Points, in no order, along strands that fork and pass close to each other.
Points whose rows are less than 32.9 apart are linked; no others are. Some points are linked to none.
Les: [-34 -30  15  22  -2  10 -22   5]
baber: [-29 -33 -18  11  11  -1   2  17]
sen: [ 12  31  12 -30 -10  12   6   7]
tenu: [ -4 -23 -41  -2   0 -20  23   3]
getu: [46 -4 35 14 -5 29  6 30]
Fug: [ 39  11  25  -6 -25  10  10   9]
rabip: [ -4  38  11 -34  -5  11  -4  -5]
galuz: [ 32  11 -35 -27  -7 -11  39   9]
gulat: [  5 -39  -8  58   5 -23 -18 -35]
Nev: [-10 -50 -28  54  23 -23   0  -8]
Nanad: [  5 -10  -5  -2 -21 -11   2 -16]
dor: [-67 -27   3  35   0 -17  -7  -2]
vizi: [  6  11  32 -11  -4  40  -3  31]
Zusem: [-73 -12   0  19  -2 -13  -8  -4]
Tos: [ -6  59  15 -45  17   6 -17 -11]
boda: [  0  63 -10 -56  39 -18  -6 -16]
Mifan: [ 32  50  37 -14 -15  20  16  29]
Bep: [-12 -51 -21  41  15  -7  -2   6]
rik: [-47  18 -10 -14  -9 -19 -11 -21]
vizak: [ 19  52 -22 -50  25  -9  20   6]
Duzi: [ 30 -11  21   7   1  33   8  33]
Nupel: [ 15  24  32 -14  -6  34   4  33]
Dadid: [ 16  70  10 -47  29   6   5   9]
tavol: [-20 -30 -24   0  16  12   9  28]
Bifi: [ 43  34  41  -1 -24  20  17  32]
vube: [ 29  20 -25 -29   0  -1  34  13]
gira: [ 23  43 -32 -44   6  -6  31   8]
guve: [-22  13 -27 -22  -8 -17   5 -11]
ven: [-57   2 -13  -4 -11 -25  -6 -15]
zev: [ 53 -10  43  28  -7  24   0  11]
mufit: [ 20  65  -6 -47  25  -1  18   9]
Gif: [-50 -41 -10  42  12 -16  -3   5]
fula: [ -8  -8   1  -7 -17   2  -3  -7]
gar: [-12 -17 -19 -15   8  13   9  29]
tuz: [ 13   3 -45 -27  -2 -19  33   5]
tagim: [ -2 -10 -47 -18  -1 -22  27  -1]
mavu: [ 40   7  22   2 -31   2  10  -7]
ses: [-18 -22  20  -2  -2  31 -15  21]
suga: [-43 -34 -20  25  13  -7   1   9]
borov: [  0  42 -25 -48  23  -3  12   5]
Zis: [ 46 -20   9  25 -25 -18  -4 -40]
Neve: [-35 -42  14  41   3   6 -25  -3]
kifat: [ 10 -28  19  23 -24  -7 -21 -28]
Kol: [-39  30   3 -35  11  13 -23  -3]
Nebi: [-26  14 -14 -21 -16 -17  -4 -17]
gatib: [  1 -21  -4  -5   2  20   3  20]
Tikag: [ 19 -42   8  40  12  17 -22   0]
Tegod: [ 37 -28  -3  40 -15 -24 -11 -47]
Muda: [-17 -51 -10  51  27   1 -13   5]
Mepu: [-54  -8  -8   5  -9 -14 -11  -4]
disos: [ 19  15  15 -20 -17   9   6   1]
duve: [ -4  33 -26 -41  10  -4  11  -1]
Rimir: [-40 -11 -35  -2   1 -23  13   0]
Kedi: [ 20  -4   4  -6 -32 -12   1 -24]
rubo: [ 48 -24  34  36   7  26 -12   4]
semub: [ 47  23  34   3 -23  12  16  21]
Dez: [-52  39 -14 -36  13 -17 -20 -21]
pemuv: [ 19  69  19 -41  10  11   3  12]
vos: [ 43  -9  18  18 -34 -15   0 -36]
mamu: [ 28  -1  10   2 -38 -13   4 -35]
Sobu: [ -5  61   0 -48  26  -6  -7 -13]
sazo: [ 20 -38 -10  53  -3 -28 -13 -45]
tida: [ 36 -37  22  44  17  27 -21  -1]
bas: [ 24  63  32 -27  -5  20  10  22]
zugi: [ -4 -11  25  -7  -4  34  -9  24]
Tob: [-11 -43  11  40   2   0 -26 -11]
zum: [-29 -25  12   7  -4  20 -18  13]
rugu: [ 18 -13   6  -5   5  27   9  31]
Fopu: [ -8 -44 -25  64  20 -31   0 -22]
kedo: [-15  22 -31 -32   4 -11  10  -6]
Mesaf: [-11  48  15 -40   6  13 -14  -3]
Girif: [  3 -53  -1  47  22  13 -23   2]
fopin: [-42 -33 -17  41  -3 -39   8 -19]
vun: [ -8 -37   1  45  -3 -14 -17 -22]

A fork is a point with three links, a tip a point with one. Leave the first point through the second and follow the links. Name the first fork or tip that comes.
kedo; duve: vizak
Neve; Les: Nupel
rabip; Mesaf: boda
Dadid; pemuv: Fug
Tikag; Girif: Fopu
galuz; tuz: tenu
